Each row is a point on a landscape with many valleys, with its height.
A ball rolls from a point to the lowest of its 2 nearest points, and stops where none of them is lower. Distance is the straight distance between rows; heights are no part of it.
gabut: [151 147 151 139 157 114  95 164 157 132 110 143  83 154 157 138 194 112
  94 116 136 112 122 132 185 101 127 160 157 129  94 137  95 194 152  67
 164 108 131 150 151 109  58 161 121]  height 3.06
Foz: [133 182 151 144 133 130  89 144 146 159 128 119 115 145 161 121 119  77
 123 105 172 162 110 104 161 121 101 162 167 151 105 142 125 205 154 108
 124 188 115 184 117 130  73 145 150]  height 1.94
nizug: [ 99  95 181 119 117 125  59 145 129 179 140 161 140 153 131 125 160 102
 114 167 138 107 103 109 169 156  86 130  99 154 167 126 105 145 136  42
 160 102 102 109 147  98  59 159 122]  height 3.66
Tesuk: [135 152 125  90 141 154 107 129 150 156 151 105 174  87 147 130 103  99
 158 157 149 184 154 148 137 137  81 138 140 167 116 120 173 128 147 144
 124 163 141 179  93 140 108 111 138]  height 6.30
vegu: [108  93  97 111 126 109 110 146 148 115 116 178 164 116 108 107 128 142
  98 164 149 104  88  62 166 139 184  89 175 141 169 133 118  99 146 118
 152 150 141  75 146 101  96 110 169]  height 6.64
panu: [ 70 120 119 154 104 101 220 132 110 104 115 149  99 170 118  59 125  95
 160 126  99 136 158 151 114 130 161  95 166 129 121 120  96  66 178 138
 118 105  85  49 132 128 175 103 122]  height 3.30
Povis: [125 125 147 114  93  72 135 127 132 178 166 109 163 112 101  76 116 104
 110 183 158 130 117  57 200 153 145 106 138 131 154 167 130 121 156 146
 167 211 170  90 138 114  75 183 136]  height 6.35
Ridi: [136 120  79 142 115 125 142 133  90 112  99 163 167  71 137 157 120 171
  93 185 137 119  84  64 139 117 180  82 143  87 165 102 137 102 133 159
 163 142 160 139 112 145 155 109 181]  height 5.79
Zume: [121 126 141 127  99  79 131  79  65 146 117 136 132  96 110 107 151 135
 137 211 121 113 151  57 122 131 145 130  69 108 132 136 138 141  73 126
 133 134 143 105 173 176 130 147 117]  height 5.13
vupub: [ 95 150 150 164 110  98 178 139 113 121 122 149  84 156 128  99 117 131
 168 125 109  92 142 108 100 143 139 122 138  99 111 140 132  97 109 162
 111 132 108  71 124 114 183  90 121]  height 2.02
fum: [159 136  91 136 169 166 144 120 125 116 108  90 102 137 154 179 105 108
 112  74 131 159 126 192 106 113 110 129 120 116 119 101 141 151 145 129
  88 106 114 178 116 155 184 138 119]  height 3.34
Molot: [202 141  99 124 194 127 130  84 120  71 144 114 121 140 119 145 193 144
 111  57 134 135 172 185  60  88 100 170 149 161  98 145  96 204  95 157
  80 142 121 192 102 141 108 149 122]  height 3.40
raf: [147 127 189  95 125 140 109  70 127  71 175 111 125 145 105 119 124 145
 132  35  94 152 145 156  43  76  92 161  84 180  98 156 112 158 106 132
  94  93 103 134 109 100 101 100  98]  height 5.18
zede: [142 142 108 156 111 103 218 131  96 136 142 122 127  93 136 134 117 114
 117 149 121 124 143  80 130 183 167  69 147  63 163 118 153  72 147 198
 136 190 168 106 108 127 183 113 159]  height 2.72
vufo: [176 143 130 138 182 144 115 103 142 103 149 126 137 166 125 104 173  92
 117  46 135 167 160 198  76  83  99 151 139 157  76 148 105 204 145 140
  85 142  99 198  80 116 104 144  99]  height 2.94
Kavim: [154 144 175 119 146 155  66 138 142 134 119  97  81 165 150 145 139 113
 141  92 130 112 137 148 117  89  70 169 115 177  99 129 100 185 130  96
  97 103  86 148 137 125  74 128 103]  height 3.97
nibov: [116 130 126 106 154 114 153  67 123 112 169 127 131 105 110  86 145 143
 162 113 105 106 180 160  76 147 154 134  97  77 102 182 148 101  99 213
 150 158 200 101 108 123 144 123  96]  height 5.27
bubem: [141 129 159 112 128 142  99 135 122 151 108  90 125 146 142 173 119 135
 152 141 126 111 138 142 110 130  56 165  93 164 132  86 144 135  89 117
 101  96  95 138 139 155 131 117 100]  height 2.80
dut: [109 121 143  92 126 176  83 135 158 185 148  88 165 119 160 106  82  73
 165 137 139 189 125 156 142 115  57 133 112 169 120 122 142 122 182 136
 121 158 117 161 106 133 118 149 118]  height 6.17
nuf: [152 119 153 118 119 115  77 126 119 146  80 169 110 110 122 149 159 172
  99 182 115  84 106  77 152 113 157 148 125 136 156 126  87 177  86  65
 141 115 121 116 167 140  71 143 125]  height 4.85
Gif: [ 94 100 153 126 112 100 110 136 153 172 163 112 158 140 115  79 102  84
 127 139 163 114 106  78 189 160 113  94 138 166 151 140 125 105 175 130
 146 185 137  84 131 108  87 147 139]  height 6.18
ped: [122 123 163 119  85  68 118  87  75 172 133 121 168 113  93 104 131  99
 122 218 135 146 126  57 161 151 128 111  88 109 167 150 153 151 109  90
 146 163 138 120 168 162 101 172 135]  height 4.87
Mer: [108 161 101 115  93 106 146 157 148 142 148 103 142 106 155 134  87 103
 146 161 163 100 109  81 130 175 132  95 147 131 157 104 152  85 112 217
 120 228 152 103  88 125 149  88 157]  height 3.81
Sege: [111 159 111 165  97 148 158 159 125 106 126 118  92 133 165 138  54 118
 116  91 134 134 103 131 145 126 160  88 150  89 123 125 149 105 152 157
 112 157 116 141 118 105 187  94 157]  height 3.45
pugu: [134 144 131 166 105  77 204 142  92 145 129 148 117 117 118 113 118  92
 147 174 146 105 132  61 120 177 134 104 131  68 147 132 139 106 105 183
 139 188 137  77 124 129 199 106 150]  height 1.97
Basu: [136 126 134 128 111 110  94 112 105 113  77 167 117 114 106 132 129 172
 114 137 144  95 107  53 126 118 158 124 145 137 181 132 105 154  84  61
 129 112 112  99 170 126  81 117 151]  height 5.09
Lam: [193 152  74 136 174 125 151 127 108  95 108 114  95  90 132 184 185 191
 100 111 135 122 150 155 107  95 135 156 145  97  96 123 115 169  90 157
 137  80 164 180 139 173 145 149 125]  height 4.03
degi: [164  99 112 103 113 156 153 113 127 114 141  96 145 132 101 166 144 167
 156 106 117 136 161 209  55 157  71 196  77 128 130 108 123 107  31 172
 116 108 133 146 112 162 186 144  82]  height 7.76
Fam: [127 160 108 119 109 127 184 125 123 150 150 101 136 101 162 141  81  79
 145 147 127 127 144 106 123 189 131  99 125  94 152  93 173  82 134 212
 128 213 173 132  94 135 171 112 146]  height 3.33
Vefeg: [144 162 118 167 139 125 155 180 142 103  82 127  82 152 160 178 132 117
  87  97 133 114  78 136 174 117 149 136 175  80 121 109 131 154 149  98
 159 116 123 156 146 131 148 143 136]  height 4.36
Gelaz: [171 128  93 129 139 115  96 108  80 107  64 159 147  85 142 192 139 131
  71 169 161 158  76  53 130 112 146 127 153 116 172 100 134 181 128 106
 157 152 145 172 137 177 108 139 174]  height 5.81
Veg: [153 147 149 141 152 132  74 135 136  93 111 126  78 166 145 129 149 101
 110  60 146 118 132 113 128  92 111 144 160 164 111 132 101 185 140  72
 106 121  86 145 146 101  56  97 134]  height 4.38
makib: [ 83 107 151 153 130 104 114 147 154 141 122 153 107 167 104  90 148 122
 161 152 126  76 114 105 123 153 153 131 137 167 128 124 101 102 110 106
 114 108  87  47 148 113 114 100 141]  height 5.02
beg: [205 137  72 120 193 131 124 118 121  86 114 126 109 104 123 169 208 176
 104  99 145 131 168 168  92  78 131 169 149 139  94 139  89 202  90 163
 105 115 143 197 122 162 117 156 127]  height 3.74
nas: [121  95 125 106 155 115 101 108 105 131 132 150 183 104 100 100 155 145
 134 177 134 115 157  90 120 130 138 114 110 170 127 115 135 104 125 132
 102  98 135  86 146 122 123  98 137]  height 5.57
mon: [132 112 173 107 112 138  95  86 116 145 181  76 109 143 126 161 137 105
 137 118 113 152 163 205 102  93  26 146  56 151 122 143 114 180 131 127
 129  83  99 166 124 174 112 212  70]  height 5.45
Bima: [168 117  81  97 175 175 118 104 109 119 155 147 196  64 106 128 140 149
 107 148 148 184 179 145 106 102 138 111 137 146 108 145 145 130 137 155
 116 136 165 191  88 144 108 108 147]  height 2.89
risi: [141 155 128 148 102 103 161 112  80 142 108 121 114 105 138 143 113 140
 129 140 124 124 136  80 121 151 130 125 132  81 135 122 159 125 102 123
 136 141 161 135 142 150 167 118 132]  height 2.09
Vopim: [117 174 166 120  92 114  76 127 144 173 108 115 111 119 148 147  90 128
 164 142 153 113 102  81 135 145  96 176 130 144 164 132 137 172  83 107
 130 195 113 159 128 143  71 114 152]  height 2.37
vit: [138 139 131 115 151 128 122 144 138 162 127 134 151  93 129 132 153 162
 129 165 126 115 144 141 164 117 143 154 127 118  88 137 142 135 123 137
 143 117 169 158 130 137 110 128 121]  height 4.51
Niso: [152 108 104 114 104 133  85 117  96 124  43 178 157  71 132 187 130 178
 107 201 152 124  77  61 114 109 141 131 115 129 184  84 130 156  87 121
 144 137 124 156 124 175 117 114 156]  height 5.99
Vav: [131 106 116 116 106  80 152 126 136 145 125 139 162 101  99  80 116 133
 102 188 151 125  97  49 177 144 192  96 162 128 174 155 120 104 144 147
 162 185 173  72 145 122 110 150 148]  height 6.49
lele: [166  91 119 104 182 131 120 123 103 107 149 155 162 100 120 147 195 117
  53 139 123 168 173 142 136 114 119 134 123 134 118  98 102 159 163  71
 136  36 148 143 149 130  91 162 100]  height 2.73
poso: [126 165 140 171 105  86 187 123  80 123 109 165  95 128 126 125 138 145
 157 153 121  89 145  66  93 153 137 116 130  74 130 135 130 110  80 165
 127 157 122  87 136 130 192  99 142]  height 1.00
Nad: [ 91 108 107 130 114 143 137 118 128  50 119 125 117 165 115 102 113 150
 145  73  89 143 150 169  77 107 145  90 148 154 112 113 122  70 149 135
  81  64  94  95 128  87 167  77 128]  height 4.40
kofem: [128 127 122 149 109 110 158 154 154 113  96 161 120 155 126 118 124 109
  89 119 129 136  74 100 195 143 171 132 188  89 170 133 120 123 161  54
 193 115 144 107 157  97  97 160 145]  height 3.67
noni: [114 101 171 116 115 101  88 143 138 170 129 180 112 153 120 137 183 126
  95 194 111  96  84  97 177 157 120 139 110 120 174 151  90 162 116  30
 197 104 119  99 159 108  41 197 119]  height 4.16
kivo: [128 131 114 122 127 184 134 170 146 167 113 117 135 157 174 143  64 112
 165 133 121 148 109 170 124 114  86 139  90 111 121  85 145 102 127 153
  94 133  80 152 120 142 207 121 110]  height 7.42
dufu: [148 106 134  89 155 173  85 146 123 143 106 110 166 143 149 175 144 108
 129 150 139 154 135 161 118 138  54 155  96 169 138  66 142 135 131  90
 103  75 100 147 134 133 117 125 107]  height 1.96
rul: [134 148 119 152 123 107 145 170 143 111  90 165 106 133 135 154 140 150
  88 133 125 109  78 109 176 122 173 137 181  90 136 123 119 129 131  86
 174 106 144 132 150 119 115 130 137]  height 4.04
vumeg: [104  93 129 129 134 101 147 143 144 164 158  87 156 122 136  93  92  73
 126 129 152 124 116  98 167 165 124  81 132 147 154 119 148  79 185 167
 120 186 136  79 113 124 142 131 123]  height 5.97
loko: [144 138 143 139 111 100 103  80  78 115 107 135 123 127 107 127 116 134
  98 123 143 145 118  51 138 128 143 113 151 136 165 149 121 165 115  45
 133 136 132 119 166 131  89 128 151]  height 5.31
Fudon: [142 141 110 141 123 119  94 103  92 102 106 143 124 124 116 150 106 114
  83  90 170 156  92  58 129 143 138 102 173 145 175 123 141 159 140  65
 118 146 126 147 141 121  90 100 189]  height 5.51
Fomo: [ 82 104 172 153  91 129 102 134 128 159 138 146  95 186 141 117 131  91
 131 137 137 103 103 121 156 141  91 106  83 144 162 120  96 124 150  44
 165  83  80  82 168 110 105 196 103]  height 2.87
lapu: [140 145  93  86 134 144 115 132 136 147 128 132 178  62 150 139 117 143
 160 199 140 162 151 114 133 129 122 133 140 145 130 115 168 110 109 174
 141 178 164 170 101 157 112 106 154]  height 6.13
tus: [159 128 141 127 182 148 127  53 116 118 154 106 110 136 128 132 138  79
 120  40 114 198 156 199  72 101 104 148 110 142  96 159 122 194 145 134
 100 152 117 187  77 148 131 168 105]  height 2.40
kezo: [123 111 111 122 125 172 125 131 141  97 127 112 106 168 137 121  70 150
 142  60  88 159 109 195  59  74 132 120  99  99 103 125 122  87 123 166
  62 104  85 126 123 105 207 102 104]  height 4.33
Diror: [128 112 101 132 116 168 131 119 134  43 125 106 105 151 112 141 111 170
 130  46 102 156 133 202  60  93 142 110 129 131 106 130 130  90 124 142
  74  73 107 132 111  84 180  85 119]  height 4.68
rutu: [134  95 117 105 127 107 109  98  83 148 114 149 183  70 115 106 127 139
 118 196 145 137 139  56 139 133 158 100 115 142 145 119 143 116 132 140
 132 155 159 118 140 148 115 117 144]  height 5.41
gug: [104 178 103 151  92 146 107 174 138  93 124 115 105 126 153 155  81 143
 124 109 158 103  66 117 147 131 155 101 167 115 132 122 149 120 120 147
 118 164 121 157 107 110 142  78 192]  height 2.93
mutet: [151  96 130 128 134 118 169 102 106 112 163 117 142 106 108 143 182 130
  78 128  96 147 188 153 147 129 118 126 109 111 131 107  94 149 142  79
 145  16 154 126 170 157 123 205  83]  height 3.36
kovek: [100 131 113 123 133 148 135 214 176 146 135 105 146 143 143 125 114 122
 158 164 139  78  91 142 148 140 126 104 133 143 117 115 144  81 128 199
  96 178 117 105 100 114 164  82 140]  height 2.34
mebo: [105 164  99 143 110 146  95 174 162 114 107 127 100 144 153 165  81 117
 104  88 175 118  50 116 163 134 142 132 165 129 143 116 136 151 127 105
 138 169 104 155 123 109 105 102 182]  height 2.39
simaf: [100 108  91 116 130 135  97 175 149  79 132 150 155 130 125 109 118 139
 106 129 151 113 100 103 159 132 164  65 177 159 156 118 132  75 154 122
 122 141 126  96 125  79  96  73 184]  height 6.79
pab: [137 121  92 107 154 159 112 167 146 134 117 132 171 113 120 147 173 194
 177 208 127  92 123 129  95 132 156 139 107 151 111 123 151  86  80 196
  90 137 131 130 109 134 146  70 153]  height 3.50
nekol: [120 145 128 135 135 130 130 138 133 136 138 111 138 109 135 121 113 116
 112 110 141 141 129 120 178 124 147 125 154 116 104 138 151 131 172 113
 143 131 163 146 132 116 118 123 135]  height 4.17
Tup: [ 97 113 177 154 113 101 156 137 112 183 161 113 146 137 121 105 150  88
 126 190 122 115 124 135 190 153 106 116  87 103 136 138 142 114 182  96
 173  89 134 104 162 138 124 206  95]  height 4.27
nira: [137 105  91 151 131 145 183 135 133  71 135 130 128 113 109 131 145 170
 110  75  97 138 169 195 113 121 156 118 147 107 113 110 117  86 136 123
 114  41 143 127 133 119 174 129 109]  height 4.26
dotat: [169 109 107  89 170 186 103 123 138 110 127 106 186 128 131 177 154 117
 131 134 150 195 157 182  86 130  55 157 121 176 122  86 157 148 133 100
  95  93 102 178 111 142 118 125 122]  height 0.84
Bam: [112 124 174 146  88  82 139 124 103 172 144 113 152 144 104 108 138  95
 111 197 136 136 105  89 199 158 111 110 101 104 169 154 140 138 150  67
 182 122 138 102 169 142 104 207 121]  height 4.59
Nuta: [113 134 130 154 105 133 181  70 116 100 124 104  72 147 126 108  99 105
 122  54  68 173 162 152 113 106 171 102 144 116 119 131 119  99 180  92
 120  87 119 118 138 120 158 131 112]  height 1.26
Rora: [144 175 159 146 160 124  88 161 149 153 122 136 104 157 156 119 179  93
 118 106 150 133 125 133 173 101 102 163 161 143  77 145 107 218 163 111
 131 149 108 186 124 121  63 151 127]  height 2.52
Tono: [150 141 121 136 170 136 150  59 107 127 153  95 110 105 113 140 141  90
 105  64 113 183 171 164 112 127 136 133 123 115 107 149 146 162 163 113
 112 129 153 184 102 146 144 154 117]  height 1.67
Teze: [170 150 158 125 150 124 115  61 101  79 165 121 113 139 103 117 142 132
 108  56 109 160 179 124  64  83 107 133 135 170  86 157 109 180 120 116
  93 107 111 158 122 118  75 106 109]  height 4.93
Gamiv: [167 115 118  95 140 151 133  34 105 111 162 121 142  80 113 133 152 119
 136 103  92 185 188 225  54 174  95 184  88  95 138 150 155 127  65 161
 171 175 171 165  80 183 115 164 103]  height 7.92
Vukur: [ 93 117 113 151  99 120 232 100 110  92 124 133  94 155 111  82 111 120
 146  86  62 154 187 185 110 120 167  96 142 110 126 110  90  70 177 132
 112  72  97  85 130 128 187 124 100]  height 2.49
rivig: [147 133 155 104 125 105 106  79  75 138 131 123 131  96 113 138 148 156
 136 168 111 125 174  96 114 110 103 149  85 139 125 129 128 168  79 123
 119 112 131 144 153 179  95 137 105]  height 5.37
mitid: [128 110 152 106 124 141 115  69 137  67 154 105 106 145 115 114 100 148
 135  22  85 167 137 181  48  81 127 139  98 153  94 152 126 123 124 141
  96  94 115 120 110  92 154  98  97]  height 5.01
Vido: [131 125 132 100 141 132 122  96 134 124 171 131 128  98 104 102 165 188
 164 125 106 101 182 175  88 117 149 174  89 107  79 179 123 123  66 181
 129 133 186 126 104 121 128 131  91]  height 5.03
sidu: [112 133 108 121 142 169 128 190 158 116 131 104 153 144 129 148 141 161
 178 176 133  81  99 148  98 142 128 119 122 150 105 121 154  76  97 195
  83 153 107 120  96 111 166  60 160]  height 3.00
pazul: [116 146 170 132 100 104 100 125 136 174 108 127 118 143 118 146 103 123
 134 144 157  99  80  79 164 160 104 156 127 124 179 137 128 174  96  71
 158 154 103 130 154 134  87 144 142]  height 2.96
kot: [112 121 119 116 158 103 182 113 134 118 159 114 121 108 122  88 141 124
 166 138 121  98 176 116  95 147 164  89 132  82 114 169 145  87 138 234
 133 178 194  76 107 132 153 110 104]  height 5.50
buvut: [131 101 145 110 132 116  75 159 164 164 100 203 133 130 126 145 158 149
  88 191 105  98  76  88 180 138 167 161 137 110 149 143  91 163 121  63
 183 127 140 118 148 112  53 159 134]  height 4.53
veb: [ 97 127 181  94 114 157  91  88 126 180 189  99 146 122 140  94  98  76
 182 135 115 183 151 168 107 108  48 131  72 149 110 166 148 144 180 155
 144 164 119 160  87 134 109 165  97]  height 5.94
Mil: [ 88  94 118 141 120 154 111 187 161 160 115 159 134 165 160 111  72  83
 111 109 147 115  62 129 174 146 119  97 124 121 159  94 117  95 164 104
 132 129  81  98 140  91 154 131 132]  height 7.11
maka: [ 99 119 148 143  97 121 111 150 165 177 114 150 125 167 116 128  92 108
 121 119 154 103  49  92 189 171 125 136 137 117 177 129 115 147 124  73
 179 145 106 106 149  95 106 160 143]  height 2.70
nen: [191  89 102  92 182 162 113 109 105 112 150 135 190 101  97 161 181 135
  79 129 137 178 180 170  95 123  87 154 118 160 123  98 122 161 129 104
 101  67 140 171 127 144 102 143 109]  height 1.95
saka: [ 93 122 132 168 115 111 160 207 176 143 101 185 109 164 126 115 114 126
 133 140 127  75  75 121 171 163 150 117 164 111 143 125 103  96 129 122
 149 140  81  70 130  93 154 110 152]  height 4.18
rimuf: [100 121 143 128 132 136 106 131 136 124 143 117 134 141 130  86 107 113
 137  92 126 134 146 132 147 114 136 111 136 151 102 134 138  99 176 110
 119 114 130 114 131  90 122 103 127]  height 3.75
ponok: [108  93 136 124 161 120  92 148 147 129 131 148 146 135  95  94 176 148
 155 179 123  88 138 109 106 132 155 128 125 183 102 126 108  91 120 134
  85  94 116  64 139 107 112  83 140]  height 5.32
fadiv: [100 100 136 154 147 118 110 199 184 181 108 159 123 162 123 124 133 123
 151 174 129  52  69 124 141 183 143 136 128 150 127 121 110 107 108 129
 115 143  84  69 119 112 122  92 157]  height 4.62
rodot: [136  93  96 128  94 112 124  94  86 119  67 176 163  71 109 119 121 157
  92 189 144 133  99  37 138 120 192  87 132 122 167 130 133 125 131 121
 152 136 154 107 148 138 138 127 170]  height 5.61
git: [ 86 127 125 161 106  87 174 184 176 141 118 151  97 160 111  79 110 115
 148 140 144  80  92  98 168 158 172  98 192 123 136 154 104  92 131 159
 147 185 107  55 127  96 142 109 148]  height 3.73
pori: [ 99 135 137 139 101 115 120 113 136  99 123 142 113 161 120  73 128 115
 132  96 120 144 151 118 161 102 153 108 161 157 121 137 109 116 168  60
 156 103 124 100 154  92  79 108 136]  height 3.15
vuk: [139 136 131 110 147 127 119 121 138 138 144 125 131 105 105 134 165 186
 146 129 106 105 175 165 121 109 131 175 108 125  80 146 114 140  82 143
 126  87 162 143 125 137 124 134  92]  height 4.79
dozab: [100 123 180 123 115 145  90 113 112 169 197 108 135 136 121 116 143  98
 150 141 124 145 165 174 138 102  50 131  68 147 102 159 128 160 182 109
 143 105 109 161 119 136  97 194  86]  height 5.70
Sol: [121 183 139 135 111 127  79 144 157 139 109 120  98 130 148 147  90 119
 129  99 174 126  90  94 149 133 117 165 157 148 125 135 135 175 115 110
 125 187 121 169 120 125  82 101 169]  height 1.70
nubo: [ 95 168 139 112 107 115 112 137 160 163 133 110 125 127 160 118  89 109
 180 147 146 101 119 100 132 162 115 148 124 130 124 133 160 117 106 191
 119 210 154 117 108 126 130  93 140]  height 4.24
fila: [166 146 107 145 137 122 158 164 109 116  96 146 104 105 132 179 162 201
 101 138 108  91 139 134 133 107 141 143 144  88 110 106 111 128  88 139
 143  70 149 147 147 155 158 126 115]  height 3.80
Lig: [109 119 189 115 100 127 114  72 134 124 199  89  94 156 127 138 113 120
 138  93  90 139 144 184  82  76  61 135  33 148 119 157  95 153 120 139
 130  86 107 135 127 157 133 206  70]  height 5.24
Fumi: [110 101 125 128 168 110 173 149 151 143 161  98 139 120 130  92 122 100
 157 140 136 101 147 133 136 150 133  88 127 122 120 137 149  81 159 206
 116 158 155  79 104 132 170 110 100]  height 5.73
vef: [143 153 120 153 133 137 171 116  92 131 106 107 105 117 141 169 104 127
 110  94 118 140 131 129 125 145 117 120 132 100 126 106 160 124 129 119
 124 115 137 161 124 150 180 121 123]  height 2.74
bidup: [ 61 113 122 133 115 103 170 130 139  72 112 128 106 171 108  64 130 122
 178 110  96 133 157 154  82 113 153  98 169 154 110 132 101  68 155 158
 100  97  89  49 123 103 154  71 136]  height 3.89
refot: [113 105 159 141 128 113 168 119 120 155 166 113 151 119 121 115 152 115
 118 151 108 124 164 160 164 140 117 127  94 110 118 125 126 125 167  97
 154  47 141 122 155 141 142 198  82]  height 3.87
veka: [155 135 177 123 124 141  91 145 133 153  98  88  74 167 160 178 112 125
 139 126 116  68 111 143 125 116  60 168 109 149 137  98  98 157  98  97
 113  90  73 122 160 145 110 145 101]  height 3.42
Fopum: [116 137 140 156 108 125 142 108 127 105 117 118  79 169 139 109 122 103
 113  86 111 152 150 138 154 102 143 109 151 129 124 124 104 130 172  50
 147  77 120 107 167 116 118 149 110]  height 2.44
Zin: [133 111 112 113  95 102 110 121 102 159  51 176 157  75 125 151 129 156
 158 223 150 101  90  52 109 137 153 132  97 126 173  83 136 137  55 155
 137 168 119 138 133 178 137 111 154]  height 6.16
Maveg: [143 127  96 119 130 194 155 155 152 128 116 101 140 154 139 157 105 158
 160 113 122 135 125 214  84 120  96 157  85 105 101 109 150  94  88 169
  93 115  91 154 107 129 213 120  94]  height 7.54
mefi: [174 165 130 136 175 122  95 115 110  90 120 134 106 140 131 131 162 133
 105  79 140 133 163 105 107  78 126 142 166 156  90 145 105 192 134 112
  94 120 111 175 135 121  75 101 132]  height 4.67
Surez: [157 120  96  87 141 172  90 141 136 149  95 151 161  81 125 153 168 212
 166 214 115 120 148 137 101 105 151 166  96 164 107 119 138 128  77 175
 115 135 142 167 109 152 117 103 140]  height 3.93
dez: [ 81  87  92 132 124 142 123 189 168  99 128 151 149 149 142 119  88  97
  91 108 149 113  59 124 180 157 151  70 161 135 172  99 131  72 170 117
 138 144 104  84 123  73 121 106 162]  height 6.94
Valu: [107  98 124 124 132 170  98 165 132 181 120 123 154 158 172 127  62  84
 141 128 141 150  90 145 135 127  95 116  88 129 144  74 131  88 167 118
  95 123  83 118 144 127 176 129 113]  height 7.28
tig: [129 145  97 140 136 141 147 169 136 100 120 137 119 111 124 137 156 208
 137 129 115  94 137 163 129 109 171 120 148  98  92 135 132  96 102 165
 123  88 155 140 123 119 153  92 140]  height 3.32
Sonuf: [113 111 156 121 117 140 138  85 139 127 178 100 110 146 124 110 112 130
 153  71  86 136 142 211  80 100 100 156  59 118 103 147 111 127 112 151
 125  87 132 111 116 136 177 175  64]  height 4.96
fakal: [160 141 104 134 175 141 133  91  99 115 147 129 144  90 107 127 153 128
 102  95 132 175 177 137 116 104 153 128 150 125  88 150 139 163 153 122
 117 127 164 186 107 136 109 127 140]  height 2.33
Sozug: [143 121  81 155 164 164 167 154 135  83 126 114 121 115 141 162 134 123
  96  81 115 146 124 196 128 120 153 103 144 101 114 100 145 116 175 116
 109  62 123 162 123 125 171 117 128]  height 3.83
Sor: [ 94 132 120 126 124 112 129 198 192 144 138 116 123 131 140 106 116 134
 125 137 138  70  92 118 198 139 163  99 166 133 115 144 125  82 152 178
 132 183 146  93 112  97 117 110 143]  height 3.13
Tipa: [144 107  91 126 136 158 176 156 127 108 138 123 162 138 106 163 156 185
 159 135 121 112 151 189  63 151 103 159  87 119 112 105 135  81  68 193
  93  98 117 133 106 129 213 103 112]  height 7.65
lera: [119 171 160 113 122 112 124  67  97 117 149 118 111 114 134  96 112 128
 149 108 106 135 162  79 101 127 140 133 114 105 105 174 157 137 120 147
 135 171 177 133 127 122 109 106 130]  height 4.86
niba: [131 136  86 112 121 121 142 146 125 135 138 124 172  67 148 152 112 139
 108 179 144 129 105  94 159 139 155 100 147 113 153 108 160  93 139 180
 159 176 178 147 109 150 137 112 161]  height 5.95
kerak: [ 88 106 148 146  87 122 153 139 150 153 115 165 113 199 114  98 112  90
 126 125 143 120  67 100 176 167 121 110 130 118 198 134 103 129 137  41
 196 102  91  68 166  92 110 194 125]  height 1.81
lus: [105 187 178 114 110 126  96 107 143 159 148 107 102 127 156 105  94 110
 173 118 122 121 136 107 131 131 119 165 112 118  94 166 156 148 118 158
 140 189 161 145 113 121 107 115 121]  height 4.57
puvag: [109 140 106 141 120 159 160 139 126 102 132 114  98 138 154 121  59 123
 142  73 102 145 128 166  98 116 148  90 121  88 109 136 151  84 146 174
  92 137 112 131 108 105 205  89 124]  height 3.90
tuva: [108 147 131 144 124 118 134 159 131 122 111 138 113 133 132 126 130 164
 152 129 117  81 124 121 128 130 153 126 147 116 106 130 141  96 105 150
 111 115 128 112 130 116 158  84 142]  height 2.79
zek: [118 101 126 135 118 133 165 103 155  97 165 118 117 135 106  99 127 151
 146  61  91 126 169 212 100 109 144 146 107 123  99 141 108 100 121 142
 111  63 140 102 120 118 179 147  79]  height 4.65
Dezop: [152 153  92 135 145 113 110 111 104 115  98 144 140 112 134 180 128 103
  61 121 174 174  73  59 139 149 146 122 180 127 178 110 139 187 144  85
 142 173 135 173 127 147 102 139 194]  height 5.67
Renem: [125 151 139 171  86 110 189 125 122 117  95 126  88 173 128 101 114 105
 114 109 113 145 118 119 180 134 160 119 173  96 151 132 115 124 166  49
 175 100 128  99 167 122 129 162 126]  height 3.14
vobar: [174  98 105 100 138 152 137  79 119 113 156 101 154 101 108 149 150 147
 140 103 119 174 176 231  66 153  78 202  88 127 126 130 144 118  60 146
 138 132 155 163  91 183 147 160  92]  height 7.85

Call two points neighbours if one is among the 2 nearest of the other. Go from one point of each pair to the other, from neighbour to neighbour, staying as low as possible. Name the highest point that can't be avoided.
poso, kovek -> lapu
Sol, dotat -> Veg
poso, Tono -> Lam
Sol, kerak -> pazul
kovek, rutu -> nas

For each start below, name the point where the ball stops.
raf -> dotat
Dezop -> kerak
ped -> dotat
mitid -> Sol
nas -> kovek
Gamiv -> Fopum
Vav -> Fopum
dozab -> poso
lus -> poso
